The views of a scene show one set of named points, each view turned or mirrored, shifted and resized as a whole, with a little noise and some points left out.
(in the rows, 128 means zero)

Scene 1
View 1
poto: [104 142 118 135 146 114 139 154 152 142 168 142 127 110 126 107 102 136
 105 163 113 129 153 113 152 117 108  84 158 103 164 143 111 147 110 141
  86 140 112 149 117 146 123 125  99 106 129 107 143  96  96 138 166 107
 147 140 109 125 164 159 144 116 102 108 107 120 133 142 136  91 106 166
 153 152]
tek: [107 140 107 160 152 125 121 170 151 124 129 111 135 101 142 125  96 127
  95 163 119 115 144 124 161 114  92  92 166  97 150 141 126 178  94 138
  69 120 131 125 120 114 114 119 103  95 136  88 161  93  99 158 146 119
 150 143 107 138 184 143 164 136 110 123  90  98 129 113 138  93 112 155
 171 179]
rud: [118 142 106 120 160 118 139 145 136 144 143 123 103 116 114 113 113 134
  96 174 101 162 170 152 163 115  77  63 185 112 173 153 113 128 140 173
 107 139 103 138 123 166 113  96 109 123 140  89 139  96  61 135 146 107
 207 168  98  95 150 174 163  90 108 100 103 133 174 180 102  46 107 169
 165 135]
Tarot: [109 117 152 119 127 121 128 142 109 121 147 138 121 111 122 111  83 120
 154 135 124 107 120  95 114 100 114 103 118 100 115  96 125 136 118 133
  99 133 120 153 117 179 118 142 122 122 134 131 141 120 136 136 135 123
  92 135 123 130 135 117 116 154 140 112 152 117 140 121 146 183 138 116
 121 131]
Nifuv: [122 117 146 119 131 124 115 136  99 107 123 114 111 111 133 124  91 126
 155 147 128 102 127 123 102  92  99  96 125 124  96  98 133 149 127 156
  96 126 120 129 128 167 117 127 137 116 145 112 126 132 127 144 126 123
 111 149 119 131 146 129 119 147 157 116 148 100 158 120 130 174 149 109
 119 139]
Sele: [110 115 118 135 152 131 121 164 106 111  79  86 110 109 123 129  92 115
 119 156 117 144 130 136 158 101  62  96 159  93 118 124 134 149 130 159
  92 113 125 126 113 154 102 102 124 126 146  87 167 114  89 162 114 132
 168 159 102 116 144 121 167 142 136 120 115 107 166 125 111 108 139 116
 160 143]
Nis: [109 140 138 101 129 110 148 123 140 164 209 177 115 123 102  88 109 144
 131 148 109 131 162 103 124 116 136  72 134 119 173 129  97 110 129 146
 114 167  93 174 120 198 135 136 102 119 126 139 113 104 112 102 170  97
 123 139 123 110 134 171 106 103 100  87 141 151 146 175 140 119 106 168
 119 122]
Loke: [103 123 131 125 139 118 134 154 127 133 147 136 125 112 112 114  86 122
 130 142 116 126 129  98 145 111 102  97 137  84 138 115 118 131 119 131
  94 131 122 158 110 171 114 128 107 122 129 126 154 106 118 133 144 122
 122 139 114 118 139 121 138 141 113 108 130 127 139 129 132 140 123 132
 144 135]
pefon: [109 121 149 115 127 118 134 136 115 125 162 141 122 110 123 107  87 126
 157 134 121 102 125  96 113 106 125 100 114 103 117 103 124 138 118 139
  98 137 123 157 116 176 124 145 123 115 131 133 131 123 140 134 141 121
  87 127 128 135 135 125 111 150 130 110 151 118 138 121 144 181 136 125
 119 134]
dutu: [111 132 141 121 130 116 132 140 133 134 177 155 127 110 128 108  89 133
 140 144 122 102 138 104 118 110 130  93 127 109 137 116 114 144 112 136
  93 144 113 156 118 169 127 145 114 108 133 130 123 111 128 129 156 110
 100 129 124 135 151 146 112 135 121 109 137 121 133 126 147 152 124 142
 126 144]
mes: [ 96 111 121 155 153 134 127 187 126 111  90  94 128 102 121 127  76 100
 124 147 118 136 102  99 166 115  71 113 140  56 113 117 134 151 107 124
  70 106 141 140  96 143  94 122 111 127 133 104 197 108 115 173 118 141
 127 136 105 122 142  86 172 176 116 126 114 105 128  92 123 143 138 105
 167 147]
papo: [115 135 137 117 134 118 128 131 126 133 167 144 118 111 130 110 101 140
 132 157 116 114 152 122 120 106 121  82 139 125 136 120 116 144 126 156
  99 142 107 147 127 166 127 131 120 106 139 113 115 111 110 128 151 109
 128 144 118 130 156 162 120 120 128 108 131 113 150 142 133 127 122 151
 128 147]
lemat: [115 138 120 140 146 121 120 154 135 121 139 123 122 106 140 124 100 134
 110 166 119 119 150 132 141 107  98  89 160 117 142 135 123 170 113 156
  86 128 119 126 124 138 118 120 117 101 143  92 140  98  95 150 146 113
 152 149 110 135 178 159 146 126 125 119 103 102 146 132 131 100 120 157
 155 168]
pemuz: [129 127 163 104 115 119 118 110 103 116 175 153 113 116 137 114  96 138
 168 136 127  79 144 118  72  88 140  91 112 150 110  93 120 149 131 157
 109 153 105 142 136 178 136 144 145 106 139 128  88 135 139 122 149 111
  82 147 133 139 148 159  83 133 158 111 163 107 153 137 149 191 139 128
  95 140]
lipo: [115 125 119 135 149 125 122 154 124 120 117 109 118 108 128 124  94 129
 119 164 114 130 139 127 148 105  81  92 154  99 129 123 126 152 121 155
  94 121 119 133 116 152 108 113 118 114 141  92 149 109  98 153 136 125
 151 146 111 121 157 135 154 138 126 114 117 108 153 129 118 115 128 136
 153 149]
Tel: [112 135 156 140 119 119 114 138 136 113 186 154 144 103 156 112  86 136
 148 137 140  64 131  92  91 100 151 110 111 126 119  99 126 188  87 130
  74 136 129 138 132 133 132 162 120  80 132 123 117 118 157 134 162 112
  59 116 135 169 182 143  93 156 134 122 139  88 111  90 177 195 128 136
 116 171]
View 2
lipo: [131 142 153 145 121 123 107 132 139 142 152 117 121 115 131 128 154 154
 150 105 148 100 152 105 108 134 135 111 145 141 110 144  87 152 121 115
 144 127 126 131 142 123 147 123 111 126 169 129 128 110 157 110 122 160
 141 162 130 137 123 121 135 118 130 145 144 131 152  97 133 108 152 135
 134 139]
Loke: [112 126 150 135 105 118 102 126 134 144 135 119 129 114 115 136 115 149
 137  96 141 126 131  97 109 125 134 118 139 146 120 148 104 142 122 111
 149 121 130 147 141 143 159 138 113 130 164 132 123 114 121 115 125 129
 113 148 133 138 108 117 149 124 132 136 126 119 165  99 138 131 152 125
 151 142]
pefon: [ 97 115 137 119 108 139 101 140 126 143 100 137 139 113 133 148 115 132
 140  88 145 139 109  95 110  97 127 121 143 149 104 122 110 145 118 122
 143  96 127 166 145 147 161 113 120 138 154 132 125  98  94 126 120 117
  99 144 137 153 116 127 148 132 134 129 108 101 178 116 127 147 152 119
 153 163]
pemuz: [110  96 119 119 115 148 107 161 130 154  76 152 137 111 167 166 140 125
 148 101 161 142  99 114 112  90 137 115 149 146  68  84 111 141 124 144
 131  54 117 185 138 126 163  60 108 148 154 106 108  75  91 151 109 134
 119 151 141 171 146 137 145 122 136 107 106  99 193 124 123 150 165 101
 150 181]
tek: [131 128 141 159  97  91 109 135 151 168 190 117 140 124 129 122 159 123
 155 121 135 109 170 133 130 142 136 135 138 144  98 156 102 140 121 103
 155 144 107 116 136 130 129 129 109 131 170 123 139 120 186 128 109 179
 139 156 145 121 128 104 115 151 130 141 146 135 129  98 144 102 161 144
 140 127]
rud: [159 132 153 179 105  95 110 102 158 146 195  92  88  99 110 129 148 184
 131 137 156 106 156  97 110 161 163  81 148 121 117 165 101 135 145 131
 139 139 131 105 121 108 156 133  90 117 197  90  91 119 165 118 136 169
 164 153 125 123 118 119 168  71 131 112 175 162 152  42 165  93 147 112
 141 121]
Nis: [113  84 129 145  79 101 106 115 154 154 135 113 106  84 105 162  94 151
 117 124 153 165  95 101 118 132 163 105 138 131 112 134 145 118 147 131
 132 102 133 147 126 134 174 128  85 138 183  82  84 101  92 140 134 121
 113 124 136 128 107 118 181  92 135  79 121 128 182  59 164 142 160  87
 172 146]
mes: [110 163 166 128 118 124 100 132 121 135 153 127 145 135 118 111 134 141
 155  78 129 101 165  89 106 118 117 135 139 149 133 169  73 167 104  92
 163 150 131 135 161 154 138 157 134 127 150 177 163 123 156  86 120 145
 113 160 130 138 107 108 121 156 127 185 131 116 137 122 119 114 142 163
 138 134]
lemat: [139 124 140 156 109 103 112 137 147 160 166 119 121 117 141 131 157 140
 156 123 144 111 153 121 120 140 139 118 145 138  96 136  96 144 125 121
 145 119 117 126 130 119 141 109 102 129 173 104 124 107 170 128 113 174
 148 159 140 130 133 116 129 124 131 128 151 136 149  92 146 108 156 128
 139 141]
dutu: [102  97 129 131  97 117 103 139 139 155 123 131 135 110 130 149 115 126
 138 106 148 146 115 109 116 115 140 125 141 144 100 123 118 133 125 122
 143  99 121 157 140 139 161 112 106 139 162 109 121 100 111 137 116 129
 107 142 142 138 120 117 144 133 135 110 115 113 173 100 139 141 162 113
 160 150]
poto: [126 109 138 156  86  89 110 122 158 164 176 111 122 107 113 138 129 136
 140 124 143 128 140 118 127 146 149 117 137 134 104 155 119 125 136 113
 145 134 116 122 127 130 147 133  98 130 181  98 115 112 155 135 123 156
 132 141 142 120 122 110 143 128 133 107 136 138 148  70 155 113 160 119
 154 129]
Tarot: [101 126 140 116 114 142 101 142 121 139 100 138 137 116 136 143 117 135
 138  84 144 130 114  90 107 100 128 117 141 149 109 126 100 149 113 117
 145  98 129 170 152 147 162 114 118 138 150 138 131  94  97 117 119 120
 100 151 136 156 116 126 147 131 132 140 112 102 175 121 124 142 149 123
 151 160]
papo: [122 109 136 144 106 120 106 135 143 154 132 119 122 104 135 145 135 144
 141 114 155 133 124 110 112 122 149 111 144 134  95 122 111 133 131 132
 136  98 121 148 137 123 155 101 103 133 176 103 106  96 122 133 124 146
 129 151 139 139 126 125 151 110 135 109 130 125 172  91 142 125 156 109
 152 152]
View 3
Tel: [ 95 111 193 103 122 142 109 100 102 130 120  77 104 109  81 108 129 132
 128  84 171 175 134 103 100 145 104 160  96 140 126 124 130 111 162 156
 132  85 174 135 119 165 132  95  65 127 113 100 141 130 114 185 110  86
 127 126  89 190 146  78 139 143 153 171 167 140 214 132  61 123 148  99
 127 109]
Sele: [ 99 158 105 121 130  88  96  95 111  82 135 139 106 142 136 148 133 153
 148 158 135  75 118 132 135 134 186 138 154  79 127 113 140 131 117  58
 118 146 115 153 165  87 189 106 157 105 126 194  80 143 113  60 184 104
 136 154 149 174 143 161 147 137 139 122 141 138 122  82 185 122 165 146
 134 126]
lemat: [102 136 131  91 130  98  98 100 114 118 141 101 121 133 115 141 135 111
 165 151 152 115 114  83 146 154 151 106 119  92 153 141 131 145 138  54
 133 119 128 136 148 122 158 106 116 121 115 150 120 130 111  87 158 105
 121 126 154 155 129 120 168 136 168 139 139 118 135  92 168 116 151 124
 160 137]
Nis: [137  94 218 111 100 151  94 108 145 147 145  80 179 109 159 135 156 109
 173 157 127 189 118  70 138 186  79 132 135 143 161 191 143 164 141 100
 130 138 103 177  96 191 124 150 122 149  88 127 124  93 123  61 147 111
 132 161  73  83 138 111 128 133 129 104 145 114 112 126 138 142  76 149
 147 139]
pefon: [113 120 186 128 107 145 105 103 113 119 124 107 123 108 130 122 141 160
 130 118 145 159 130 127 112 140 116 179 134 137 122 129 144 115 144 145
 122 123 129 167 116 150 156 123 110 129 110 137 107 123 118 121 149  90
 139 168  78 161 165 119 109 136 121 135 160 146 166 132  96 134 130 137
 111 107]
tek: [ 99 119 121  73 155  93 105  91 101 109 147 121 108 134  74 155 158 124
 168 159 154  94 101  85 158 154 165  68 122  89 139 136 111 123 139  47
 121 114 127 122 148 129 161  95 121 122 130 143 116 153 114  79 142 113
 122 131 171 153 134 131 186 144 182 144 147 142 151 102 161 100 167 118
 167 131]
Nifuv: [ 97 156 157 136  97 119 102 104 113 110 114  98 106 119 153 114 111 149
 121 104 144 136 137 135 100 123 137 194 132 113 130 107 157 132 127 122
 139 127 142 162 142 103 169 108 110 109 112 162  98 121 112 137 171  83
 132 146  98 195 149 124 115 129 122 139 154 130 162  99 123 144 148 126
 114 111]
rud: [126 135 129  95 120  91  82 103 137 117 158 104 154 132 161 157 141  97
 191 194 125 109 100  74 168 176 146  87 151  86 170 174 139 186 112  16
 136 152  82 156 153 117 160 136 152 128 104 178  99 113 108  11 183 117
 120 148 150  98 120 152 170 133 154 102 123 100  71  76 231 129 119 157
 175 158]
pemuz: [116 136 198 128  73 140  99 111 131 131 106  61 125 106 171  98 102 124
 122  86 148 181 147 112  88 141  93 205 115 138 148 130 170 153 139 148
 147 118 149 170 123 136 139 121  84 129  87 130 125  97 114 163 157  78
 132 141  64 177 144  93 103 128 117 142 155 110 161 107  94 164 113 120
 111 128]
Tarot: [109 126 178 129 110 138 108  99 110 109 129 115 115 113 129 124 138 166
 128 116 142 150 128 137 111 134 125 183 140 133 116 120 148 112 140 144
 121 124 132 162 119 137 164 115 119 122 114 151 101 127 120 118 156  96
 139 171  78 164 164 127 107 132 122 136 158 150 165 127 102 138 134 137
 111 103]
mes: [ 94 131 122 108 154 108 115  85  86  75 140 170  98 135  83 154 164 191
 139 149 141  78 104 154 140 121 184 130 152  97  93 103 117  77 134  99
 100 139 119 144 145 113 198  90 157 107 145 177  83 167 124  63 159 116
 148 174 141 183 171 161 145 147 142 133 163 183 161 122 133 101 180 146
 118  94]
lipo: [102 139 131 109 128 104 104  97 117 102 139 118 115 136 125 140 139 140
 154 154 143 105 113 112 137 142 159 127 141  90 133 133 136 134 128  71
 128 137 121 148 150 114 173 108 140 114 120 173  95 132 112  77 172 103
 130 148 144 161 141 142 151 132 145 126 148 133 132  95 163 122 152 137
 141 132]
poto: [118 108 159  94 132 120  97  99 122 123 151 105 140 124 110 152 160 114
 179 166 148 129 105  71 159 170 129  83 125 106 152 167 121 147 133  62
 124 125 113 138 127 156 147 123 127 137 114 138 119 127 121  60 143 117
 123 143 139 116 135 120 167 143 163 127 143 133 127 110 164 115 131 136
 162 136]
dutu: [114 114 195 110 110 138 100 104 122 131 133  91 131 106 122 130 145 134
 146 124 146 166 126  96 121 158 103 147 122 136 139 148 134 127 144 124
 128 117 129 154 113 160 144 124 104 133 107 130 123 122 126 112 141  99
 134 151  95 142 148 106 130 137 139 136 152 130 159 126 110 132 123 131
 132 119]
View 4
mes: [154 115 158 154 160  89  85 104 112 166 170 108 125 113 166 153  97 156
 129 155 122 123  89  98 178 124 106 160 136 150 105  90 105 153 132 118
 175  62 134 131 159  99 164 168 126 130 164 136 131 166 178 132 118 187
 123 112 151 162 104 145 118 110  93 100 136  97 127  92 146 169 167 183
 145 103]
rud: [ 48 172 101 147 153 106 139 122 153 130 197 115 144 138 158 162 118  90
 145 164 178 166 127 140 170  96 180 181  98 144 185 121 167 101 108 164
 134 103 156 113 132 138 179 127  35 131 191 200 133 152  96 105 140 191
 100 137 116 166 105 105 100  94 100  71 145  86 109 106 122 110 123 141
  87 120]
poto: [ 91 145 117 135 163 112 140 127 140 116 184 118 172 126 145 146 125 124
 115 130 153 149 115 122 147 126 142 143 114 126 144 117 168 132 119 137
 172 125 126 110 135 115 169 128  61 119 155 172 134 141 112 135 146 159
 111 141 121 146 131 110  96  99  79  76 135  84 129  98 113 131 133 132
 102 113]
lemat: [ 95 138 117 154 149 107 119 123 120 113 177 111 169 121 145 167 114 120
 120 131 140 135 107 121 140 123 150 165 132 135 132 122 150 111 102 131
 165 124 126 119 145 122 176 155  68 130 168 182 144 145 122 133 139 160
 114 159 116 132 120 107  93 130  73  76 149 101 127  98 128 144 138 150
 129 118]
Tel: [168  85 138 144 148 132 129 128  88  89 133  94 184 100 102 131 138 142
  82  87 118 117 100 116  96 160  90 127 171 132  66 112 152 151 108  82
 166 153  72 122 144 101 155 126 128 123 121 136 128 105 156 191 144  89
 141 185  99 100 163 107 102 158  55  92 121 106 155 107 153 146 130 131
 142 117]
dutu: [136 105 121 132 148 126 143 123 120 116 148  95 153 114 122 127 145 122
 107 116 150 147 112 128 122 143 111 133 137 142 108 108 155 148 118 109
 145 128 107 125 130 106 157 107 103 130 141 147 118 115 138 169 137 121
 133 160 104 142 147 108 113 126  85  93 117  89 134 115 149 119 121 130
 103 113]
Nifuv: [149 100 116 164 123 115 101 114  93 120 132  83 124 109 125 156 132 111
 123 130 145 129 104 137 129 117 115 167 155 169 102 102 123 121  98 105
 110 110 108 132 145 109 159 141 126 151 160 154 120 122 168 163 120 133
 144 175  99 129 125 117 125 155  95 105 127 117 126 114 196 126 127 164
 130 111]
Tarot: [154  96 126 146 136 119 111 114 107 138 134  84 112 110 129 141 138 121
 130 135 151 142 105 133 135 125 100 148 144 164  99  95 130 145 120  97
 115 100 114 130 138 100 156 116 134 149 150 133 109 120 169 164 118 130
 146 157 107 149 133 126 130 131 103 111 116 100 130 127 187 118 125 149
 108 105]
papo: [112 125 110 145 139 120 138 127 122 111 152 100 153 121 126 142 140 107
 120 125 158 148 119 134 126 123 131 153 133 143 132 118 154 122 107 124
 127 129 113 120 130 115 165 114  84 135 156 167 121 118 127 153 137 132
 127 166  99 140 139 104 109 125  89  88 125 102 127 116 154 113 113 136
 100 115]
Nis: [ 98 129  97 108 155 139 172 136 151 112 154 104 145 128 123 112 160  97
 116 129 182 179 136 146 124 132 134 130 109 135 148 113 183 144 128 125
 120 135 123 113 112 113 156  62  72 125 139 152 105 104 108 161 140 120
 122 148  98 164 156  98 107  91 103  91 114  76 131 133 135  90 100 108
  54 115]
tek: [103 147 143 153 166  93 119 122 122 116 195 119 179 118 152 162 104 142
 112 132 129 124 103 104 149 133 139 160 126 125 131 119 149 126 107 137
 200 113 128 115 152 120 179 170  69 123 163 175 154 158 126 132 145 174
 102 136 137 131 114 118  84 122  61  73 151  96 132  85 109 163 156 154
 140 117]
pemuz: [143  93 102 151 116 139 133 121  94  97 114  79 141 108 102 139 162  97
 110 106 158 139 116 147  97 130 110 144 156 168  94 105 145 128  96  95
  93 148  90 126 127 113 152 103 119 152 139 151 108  90 154 182 131  90
 150 201  75 117 152 101 123 161  88 104 112 115 133 132 199 101 102 135
 105 118]
Sele: [111 138 132 171 142  93  91 103 115 153 170 103 122 118 158 176 103 120
 147 164 143 133 104 120 174 101 141 191 131 162 133 106 119 111 108 136
 138  75 150 129 150 120 171 172  96 146 181 174 135 166 154 118 119 196
 121 139 126 154  94 126 117 124  99  94 145 109 113 102 163 144 150 180
 135 110]
Loke: [132 119 128 137 158 112 125 117 128 140 160 102 132 119 140 132 130 128
 123 141 148 147 106 123 150 131 114 146 133 146 120 101 141 149 129 117
 143  94 127 122 133 104 160 120 104 134 153 140 119 134 149 148 130 152
 129 129 123 161 127 127 121 108  98  96 125  90 128 114 149 130 131 149
 102 106]
lipo: [101 139 125 164 144  99 103 106 117 141 171 104 135 122 155 171 111 118
 139 154 144 136 104 122 160 107 143 177 128 152 139 107 134 111 107 135
 142  91 137 126 146 117 178 161  88 138 183 174 134 158 141 126 125 183
 120 142 124 153 104 122 108 127  94  91 139 107 115 101 150 141 142 170
 129 113]
View 5
pefon: [159 118 142 145 123 123 114 134 120 138 133 160 151 157 125 129 122 143
 124 105 144 163 124 135 168 124 120 111 119 150 136 132 121 126 124 139
 135 125 141 165 139 122 113 190 118 142 119 127 143 126 155 112 122 124
 129 134 125 137 130 104 138 141 135 118 112 151 151 131 115 100 136 165
 124 113]
Loke: [144 128 146 136 132 139 120 131 134 119 140 166 159 151 139 134 140 151
 131 118 145 159 139 143 160 107 107 118 104 137 122 136 133 143 125 128
 125 141 132 142 129 136 117 172 119 134 113 127 139 126 141 112 105 127
 130 112 124 124 141 120 131 134 135 124 126 136 137 130 134 106 129 144
 134 137]
mes: [152 149 119 123 128 172 135 118 105 118 161 169 150 131 143 112 172 171
 158 153 152 167 147 135 161 119 115 122 105 127  92 111 175 139 137 132
 124 147 112 138 123 154 100 169 118 140  86 109 182 110 137 127 106 155
 127 119 100 107 143 144 102 129 153 120 144 139  93 152 128 112 145 145
 135 139]
Sele: [144 148 130 111 145 161 127 112 118 109 142 178 138 108 161 133 184 172
 134 152 136 153 126 141 172  97 117 102 117 103  85 124 168 148 107 132
 109 151 112 110 123 148 137 161 115 119 101 109 173 122 137 107 105 158
 149 111 123 102 141 126 123 134 134 105 136 133 120 131 129 131 128 115
 162 116]
Tarot: [163 123 138 144 121 132 113 128 111 137 140 164 149 155 127 129 128 143
 133 107 145 162 122 135 163 128 123 111 120 145 129 130 131 126 120 139
 133 129 136 165 140 129 113 187 116 142 115 123 149 124 156 115 116 130
 132 135 119 138 127 104 134 140 141 116 114 151 147 133 114 103 138 164
 121 110]
papo: [144 120 149 132 145 104 114 135 149 120 112 160 142 140 144 139 136 149
 112 118 129 153 120 137 173 113 116 110 111 142 125 129 110 147 123 136
 124 135 138 132 128 119 146 165 125 129 129 141 131 131 152 104 118 112
 141 108 149 123 138  99 145 134 121 112 124 141 155 112 131 112 115 134
 146 120]
tek: [137 145 128 118 153 114 134 134 150 101 124 153 136 125 150 119 171 168
 128 166 127 164 150 131 174 126 110 128  90 139  92  96 134 158 159 133
 122 151 123 104 103 133 136 137 140 132 114 148 161 111 145 120 109 124
 133  82 133  95 159 135 111 116 134 109 156 126 100 127 141 118 124 118
 156 148]
pemuz: [173 106 142 146 132  88  98 136 115 145 113 148 128 157 123 140 116 134
 109  92 134 152  96 131 176 136 132  95 136 151 142 132 100 119 114 150
 140 116 148 162 143 100 144 191 114 140 136 137 137 136 167 104 133 110
 139 145 148 141 122  74 156 146 118 101 102 161 183 112 102 107 127 157
 135  79]
lemat: [140 136 135 117 157 109 122 132 149 109 115 157 132 122 153 134 161 162
 117 154 125 158 134 134 175 117 113 112 104 134  99 113 128 153 138 134
 112 147 128 108 108 127 149 144 130 129 123 143 154 121 148 107 114 119
 141  96 144 105 146 114 125 127 124 109 142 130 128 123 136 116 119 116
 160 126]
Nifuv: [170 122 130 131 131 120 115 125 102 136 128 161 132 133 136 129 146 152
 128 121 135 153 109 132 176 126 133  96 132 132 115 126 136 122 114 145
 129 124 132 147 140 122 134 185 110 135 117 120 164 131 157 109 123 138
 140 138 129 129 122  98 139 146 129 100 116 157 151 127 101 120 137 146
 143  85]
Nis: [128 113 178 145 141 114 106 149 176 112 116 164 173 167 142 156 102 132
 104  85 136 148 126 153 160  93  97 116 103 145 155 160  83 154 112 122
 122 145 146 144 130 120 141 165 120 129 134 147  91 143 144  93 103  97
 140  97 152 129 149  95 154 132 122 131 115 126 174 101 157  97 104 142
 133 142]
rud: [105 139 165 109 167 137 112 128 177  85 116 183 155 120 177 159 165 166
 112 138 118 144 130 157 173  66  98 106 101 103 100 151 123 180 101 111
  99 165 121  84 114 141 165 135 115 106 119 134 123 134 127  91  92 122
 160  66 156  91 157 119 140 125 117 113 139 110 143 104 163 128 101  92
 180 145]
dutu: [154 121 149 144 137 107 114 143 140 127 127 154 151 159 129 132 121 143
 118 110 140 159 127 136 165 129 115 119 107 155 135 126 105 138 137 135
 133 130 141 151 130 117 125 172 126 142 124 142 129 128 156 113 116 110
 129 119 134 130 140 103 137 129 130 120 124 142 151 121 126  99 124 153
 128 126]
Tel: [179 114 124 149 130  63 120 147 122 145 116 128 126 162 109 113 119 134
 117 121 135 172 127 112 174 175 127 123 109 184 132  92 100 124 173 155
 152 116 150 163 124 100 120 177 140 156 136 159 152 117 177 127 136 100
 120 134 137 139 132 100 128 128 139 104 127 160 141 130  98  98 139 171
 118 108]
poto: [124 130 154 123 152 114 119 140 170 102 118 160 154 141 146 140 148 158
 117 137 127 158 143 139 168 106  99 128  91 142 115 122 110 164 144 123
 119 150 133 113 111 129 138 142 133 127 123 148 128 126 141 107 105 110
 137  83 145 107 155 122 131 121 127 121 141 121 132 115 153 108 113 126
 150 150]

In a view up to two points have been moved. Name them for each view, in the order of its rows, or write -.
view 1 | -
view 2 | pemuz
view 3 | -
view 4 | Tarot, lipo
view 5 | -
